Points on a hilly landscape, in no order, each with its height.
A ball rolls from a point to whichever of its 2 nearest points has the largest drop for the distance, and stops where none of them is lower. Distance is the straight distance between rows; heights are no part of it.
j869 h=454: [ 27  -8   4 -14  10  29  12 -15   6 -11 -14   7  23  44  -7  23  23 -11
  -9 -15 -40   0]
j961 h=464: [  3 -18  -9 -16  16  23   9  14  10 -26   5   9   2  33  12  30  17   2
 -20 -56 -18   4]
j484 h=615: [-33  -8  13  -5   8  40  12   6 -16  21  -5  16 -13 -11   1 -17  11   0
  10 -19  27 -10]
j195 h=487: [-34  -5  34  13  15 -10 -29  -8   2   9  -8   7  -7   7  22 -15  -4  21
  -5 -11   1   3]
j121 h=330: [-37  12   3   2  -5  11  19   0 -42  -2  14  17  -5 -31  10 -14   4  12
  -4  -8  33  -6]
j787 h=637: [-21   0  31   1   1  51  12 -16 -38  13 -11  27   4 -10  -9 -13  20  -7
   7  -3   2 -18]
j405 h=280: [-16  16 -16   0 -10  -3  19 -14 -34 -25  13  26   3 -31   8 -11  17  13
   4  19  32   7]
j934 h=242: [ -4   2 -21   0  -6 -51 -54  28  57  19   7 -43 -14  -5  29 -12 -52  10
   0 -12 -34 -12]
j615 h=688: [ 15   9  -3 -10   0  50  26 -13 -33 -33  -2  18  11  -5 -16   6  32  -6
  12  20 -14  -1]
j96 h=465: [ 17   7 -36 -49  -2   6  -4  11  20  -9  28 -39 -21 -20 -10   9   1   4
 -20  10 -44 -10]
j214 h=241: [ 18   0 -28   5 -11 -76 -21  30  53   6  -7 -35  21  -2  31  13 -39   6
   0  -9 -21   4]
j377 h=558: [-44  23   6   4 -19 -28  -3 -29 -19  30   5   6 -21 -26  11 -29 -14   0
   5  12  26 -31]
j596 h=382: [ 10 -24  20   6  21   8  -6  -6 -23 -38   1  18  13  29   3  19  37  10
 -17 -18 -26  49]
j630 h=237: [ -4 -13  27  30   0  -9   1   3 -18   7 -13  12   7  32  19  17   9  12
 -13  -8  27  26]
j211 h=422: [-23   8   3 -11 -18  35  45  12 -37   0  -4  16  12 -16  19   5  23 -11
   9  -5  20 -21]
j61 h=393: [  5 -18  22   9  27 -24 -39 -21  43   5 -14  -8   7  43  11  -2 -15   0
 -10 -19 -54  -6]
j87 h=374: [ 18   1  24  36  17 -45 -27   0  13   4 -20   4  27  44  37  13 -12  13
  -5 -27 -18  20]
j492 h=486: [-18 -19   8   6 -12  -4 -23   5  31  34  -8 -15 -34   5 -14 -28 -29   4
  15   9  26 -11]
j786 h=213: [  7 -17  12   1  -6  27  17  10   9  21 -21   4   8  34  -7  14  -3 -12
   4  -4  13 -12]
j118 h=466: [-24 -18  13  16   6   3 -12   6  14  24 -12  -4 -13  14   0  -9 -11   5
  -5  -8  25   2]
j264 h=578: [ -2 -29  -5   5  -9  57  14  36   9  28  -4   2 -24 -12 -36  -6  -9 -17
  19  -2  37 -18]
j64 h=551: [ 32 -32 -29 -22   3  36  -7  24  48  -5  20 -10 -22  28 -28  21  -6 -16
 -11 -20 -20   0]
j146 h=522: [ 12 -30 -13   0   9  -7 -30  30  63   3   1 -32 -28  29  -6  12 -40   6
  -5 -19 -12   1]
j769 h=336: [  6  -3  17  13  10 -39 -32 -18  17   3 -15  -6   9  35  -7  -9 -16   8
   4  19 -28  14]
j659 h=448: [  7   5  -2  -6   2  32  -3 -26  -6  16   4  10 -12 -25 -36 -24   8  -8
  18  37   6 -20]
j696 h=363: [ -7  -8  30  13  15 -17 -28 -26   4  16 -10   5 -12  14 -14 -19  -8  -3
   3  22   0  11]
j542 h=511: [-41  14  35   6  10 -22 -15 -21 -24  16 -11  14  15  -5  40 -10  10   7
  -8 -24  -9  -3]
j803 h=542: [ -2 -44  12  18   8  54  -1  24 -15   0  -2  20 -19  -6 -29  -2  11 -11
  10 -26  31  35]
j631 h=392: [-11  13  12  -7  10  -8 -16 -24   0   6  -2   1  -1   0   0 -14   6   0
  -3  16 -16  -5]
j289 h=167: [  0  35   8  21 -15 -64  13 -35 -37  -5 -10   6  29 -11  16   2  11   3
   8  26  23   3]
j34 h=495: [ -8 -22   5 -22  20  48  -5  13   7  -1   5  14 -20  -1 -17  -5  20 -15
  -7 -29 -18   7]
j244 h=505: [ -2 -20 -13   5  -2  -8 -24  23  42  22   2 -33 -35   6  -6  -8 -35   8
   2  -3   7  -6]
j475 h=388: [ 18   0  28  18   1  17  17  -6 -17  12 -33  16  29  50  -1  24  15   7
  -7  -9   4  15]
j311 h=411: [ -6 -15  14  26  -3  14  -4  -1 -21  15  -7  13 -17  -8 -22  -8  -3   0
  13  18  49  17]
j316 h=536: [ 23 -39 -13  -8   6  14  -7  26  55  -4  -1 -10 -14  31 -18  25 -23  -2
  -6 -15   7  10]
j639 h=365: [  6 -13  -3 -12  14 -31 -36   2  43  -6   4 -24  -8  23  17   2 -22  -3
  -8 -16 -38  -6]
j677 h=557: [  0 -13  -8 -10 -17  57  26  27 -14  11  -5  15  -7 -14 -21  -7   5 -23
  21   0  22 -35]
j495 h=181: [ -7  46 -32 -23  -8 -62 -12   3   5  -2  21 -35  -2 -66  27 -18 -27  13
  -8  18  -4  -7]
j663 h=165: [ 13 -23  30  14   3  13  -5   5  33  38 -27   6  -2  50  -7   8 -20   1
   7  -7  19  -8]
j255 h=568: [ 33 -16 -34 -37  -1  10   5  35  45  -1  12 -38  -8  19  -5  27 -10  -9
 -22 -20 -24  -8]
j618 h=378: [-25  15  -6  -9 -13   9  31  12 -15  11  -1   0  -4 -20  23  -2  10  -3
  -4 -15  24 -18]
j867 h=342: [ 10  -6   0   0  21 -23   2  -7  -4 -39   4  -1  22  34  14  25  27   7
 -18 -25 -31  42]
j927 h=628: [ 19  -3  -1 -25  19 -16 -19 -10  42   7 -13  -6  26  35  21  19   2  -9
  -8 -27 -42 -14]
j220 h=417: [  1   6   7  11   6  28  -7 -29 -29  -5   9  25  -3 -25 -38 -24  14  -2
  19  33  12  10]
j213 h=504: [  6  11  16  16  -8  -1  13 -23 -35  -2  -6  17   7  11 -11  -3  10  -2
   4  29  19   0]
j947 h=250: [-12  11 -11   3   5 -45  -5   8 -12 -34  13   1   4 -20  19  -4  -1  13
  -9   5  11  35]
j104 h=484: [ 14 -18   8 -13   8  47  26   4   6 -23 -12  12   9  44  -7  32  18 -10
  -5 -48 -23   4]
j957 h=429: [-17  23   9 -22  15  -8   5 -14   2   2  -8  -1   8   6  16  -4  23  -3
  -7 -12 -32  -9]
j224 h=577: [-34   1  12  10  -6 -15 -22 -19   3  32   2 -10 -23  -9   5 -28 -22   0
  10  11   7 -11]
j845 h=418: [ -6  -5  35   7  21  12 -23 -26 -20 -13  -7  13   1  28   0   1  24  10
  -7 -16 -27  32]
j774 h=190: [  0 -11  39  25   1  -9   4   1  10  31 -28  -3  16  45  16  19 -12   7
  -2 -20  18   8]
j521 h=424: [ 15   2 -37 -33   4 -19   6  16  15 -25  16 -28   1  -7   7  10   8   0
 -16  -4 -27   4]
j436 h=346: [ 15  -3 -21   5   1   2  -8  -1  -1 -16  13 -14 -26 -27 -37 -19   1   1
   8  36  15  10]
j520 h=611: [ 25   6 -15 -36   3 -23  -8  -6  41   7  -8 -31  25  10  16  17  -4  -9
 -11  -5 -56 -17]
j971 h=258: [-34  12   0  -2 -20 -63  -1  11  22  41 -22 -16  25 -10  46   5 -23  -3
  10 -34  11 -18]
j754 h=413: [ 37  -1 -26   4  -9  42  22   4 -20 -24  23  11  -7 -41 -54  -2   4 -19
  24  35  22  -4]
j347 h=520: [  0 -23  10   4   7  65  -1   6 -14   3   2  22 -12 -14 -33  -8  22 -10
  12 -19   3   8]
j235 h=271: [ 13  12  23  25   0 -36   1 -30 -17  15 -31  15  37  43   9   8   7  -1
   2  22 -10  16]
j686 h=529: [ 22   7  -8  16   0  -3  14 -19 -34 -34   7   4   4   2 -22  -4  14   3
   3  40  23  27]
j833 h=711: [ 17  10  -3  -1  -1  20  36 -14 -35 -28  -8  12  14  17  -4  16  37   5
   2  13 -13  25]
j665 h=344: [ -9   1  21  27  11 -54 -30  -2  32  21 -22  -4  22  20  39  -5 -23   6
   8 -25 -19  -3]
j282 h=229: [-17  35 -10  13 -23 -31  24 -30 -39 -18  10  21  18 -23  15  -2   2   7
   3  21  30  -9]
j781 h=260: [-17  19  -7 -18 -15 -41  11  11  12  23 -14 -20  13 -13  30  -1 -17  -8
   6 -10   2 -23]
j941 h=530: [ 13  -6 -22 -26  -4  55  21  15   7  -3   5   0  -8 -18 -21   2   9 -24
  13   9 -11 -25]
j911 h=362: [  5   9  16  34  16 -56 -35 -14   4  -4 -12  -1  20  23  23   2  -5  12
  -2   3 -32  28]
j209 h=595: [-22 -25  -7  -6  -1  51   6  35   3  17  -2   0 -22 -12  -7  -4  -7  -7
   3 -29  25  -9]
j658 h=277: [  2 -10  23  41  -9   4   9  -3 -42  -7 -10  24   7  16  -2  14   9  17
   1  14  39  41]
j190 h=462: [ -9  19   0   4 -28  34  48   3 -33  -6   6  22   1 -29  -4  -4   8 -18
  17  12  29 -44]
j502 h=440: [-12 -27 -15 -21  15  10  -3  25  16 -27  23   1 -12   8  20  15  14   8
 -27 -38 -22  22]
j469 h=550: [ 17 -32   4  -5   8  30  13  29  26  -5  -3   5 -11  34 -11  22  -3   1
  -6 -31  19  12]
j100 h=500: [ 22  -3 -35 -39  -5  38   5  22  17  -3  18 -24 -24 -26 -26  -3   2  -8
   0  21 -30 -14]
j88 h=234: [-18  34 -30  -8 -11 -43 -24  -2  12  -4  39 -25 -31 -67  12 -31 -26  25
 -15  26   1  -7]
j327 h=562: [  7 -28   1  11   0  38  26  28  -6  -5  -7  16  -1  12 -21  16   6  -5
   1  -9  33  16]
j910 h=477: [  5  18 -17 -18 -22  29   6 -20  -8  16  20   4 -18 -39 -33 -22  -5 -24
  21  31  11 -51]
j660 h=101: [-13  35 -19 -19  -3 -54  -2   0   2   2  14 -19  14 -49  42 -12  -6  12
  -2   0 -22 -12]
j931 h=385: [ 21  -4 -11 -22  13 -16   2  -2  11 -33  11  -8   4  10   4  11  18  -2
 -14  -6 -45  29]
j581 h=284: [ -2  19 -17  -1 -11 -61 -13  14  30  13  -7 -35   0 -15  28  -1 -33  -1
   2  -2 -11  -2]
j607 h=308: [-14  12   5  10 -10 -73 -32   9  32  31 -25 -16  32  -2  49  -2 -27   0
  15 -28 -21 -11]
j796 h=306: [ 17  -6  13  25   5 -17  -5 -22  -2   1 -17   2  16  40 -16   7  -4   4
   1  22  -3  19]
j748 h=506: [ 13  30 -36 -26 -30  41  16  -1 -19  -3  39   6 -22 -64 -44 -18 -16 -10
  15  45  12 -56]
j751 h=316: [ 23  -9  14  33  -3  29  19   9 -30  -4 -20  20  19  29 -21  14  14   1
   7  15  31  34]
j271 h=384: [ -3 -23  35  31  10 -13 -37  -4  -9  16 -12  10  -9  17 -23 -14  -9  16
   6  14  25  31]
j893 h=194: [-15  20 -21 -10   6 -30  -2   4  -1 -23  19 -16  -8 -34  26  -6   3  13
  -9  -1  -6   5]
j208 h=331: [-17  -9   0   0   3 -28 -16   5  21   4   2 -21 -10   2  22 -13 -14   6
  -1 -11 -11   1]
j497 h=224: [ 17  27  11  29 -14 -68   8 -28 -20   7 -28  -1  49  15  18  15   4  -4
   9  29   6  11]
j125 h=352: [ 22  -3  38  33  -9  41  24  -8 -25  25 -27  23  15  39 -17  21  11   1
   0  13  23  13]
j20 h=537: [-36  25  16   8  -6 -23   7 -34 -20  12   1  12   7 -16  28 -18   3   4
   0  -3  14 -21]
j69 h=560: [ 10  30 -53 -41 -30  24  36  20 -10 -16  34 -14  -6 -59  -4   8  -5  -9
 -13  30   7 -42]
j527 h=311: [ -4  15  -9   7  -2 -15 -10 -19 -18 -19  26   3 -13 -28 -24 -27  -2  15
   3  33  23  13]
j757 h=410: [-23 -15  10 -19  20  -8 -12  10   4 -18  10   1   2  16  40   5  14   5
 -22 -46 -34   8]
j914 h=533: [ 19  32 -48 -36 -20  39  14  14  -8  -8  47 -16 -34 -76 -29  -6 -14  -1
 -10  34   0 -45]
j145 h=278: [ -9  25 -25  -1  -8 -28 -11  -9 -13 -27  43  -4 -26 -56  -8 -28 -15  23
  -9  34  14  11]
j599 h=423: [ 32 -14  10   0   5  31  21  -2  -2 -13 -15  13  24  53 -20  26  19 -11
   3   2  -6  17]
j858 h=589: [ 26   9 -33 -36 -10  -3  14  20  48   6  -6 -41  10  20  18  26  -4 -21
 -11 -12 -30 -25]
j561 h=451: [  2  11 -16   0 -13  45  33   8 -26 -23  15  22  -2 -34 -31  -5  15 -20
  21  32  23 -29]
j277 h=467: [ -9   3   3 -32  17  25  -2  -4  11   4   1   0 -11  -5   3  -4  16  -5
  -9 -21 -30 -18]
j41 h=436: [-10 -16  10  14   9   8  -5   8 -17 -14   2   7 -11  -7 -14 -10   2   7
  -5   5  21  25]
j117 h=663: [ -1  15  12 -13   4  33  21 -23 -29  -4  -5  19  12  -2  -8  -7  32 -10
   1   5 -27 -21]
j315 h=372: [-23  -4   5  -6  14 -18   1  18   6   0  -5  -4  -1   0  37   7  -4   8
  -9 -43   3   3]
j38 h=298: [ -4   2  -8   1  10 -26   3  -2 -17 -44   8   7  20   9  14   2  23  14
 -18  -9  -7  39]
j532 h=200: [ 25  -9 -25  15  -1 -58 -47  30  68   6   4 -39   5  16  20  13 -50   6
   4 -22 -34  -6]
j372 h=449: [-17  10  20  23   0  25   9 -26 -46   0  13  35  -7 -35 -24 -17  17   2
  12  18  37  -4]
j180 h=380: [ 27  -7 -10  18  -7  22   3  -7 -16 -20  13  10 -21 -31 -52  -9   2  -5
  22  42  38  14]
j780 h=478: [-12  18  29  25 -13  19  12 -31 -44  31  -8  32  11  -8 -13  -6   9   0
   7  20  30 -17]

Call two points neighbours if one is among the 2 nearest of the other. Go from one point of each pair to the other, from neighbour to neighbour, staying as low as possible. Name the highest point that can't be avoided.
j971 / j289 | j87
j971 / j220 | j686
j663 / j208 | j104
j532 / j660 | j190
j532 / j971 | j581

Where does a ball stop that starts at each point below?
j327 | j696
j104 | j663
j190 | j289
j117 | j660
j561 | j660
j100 | j660
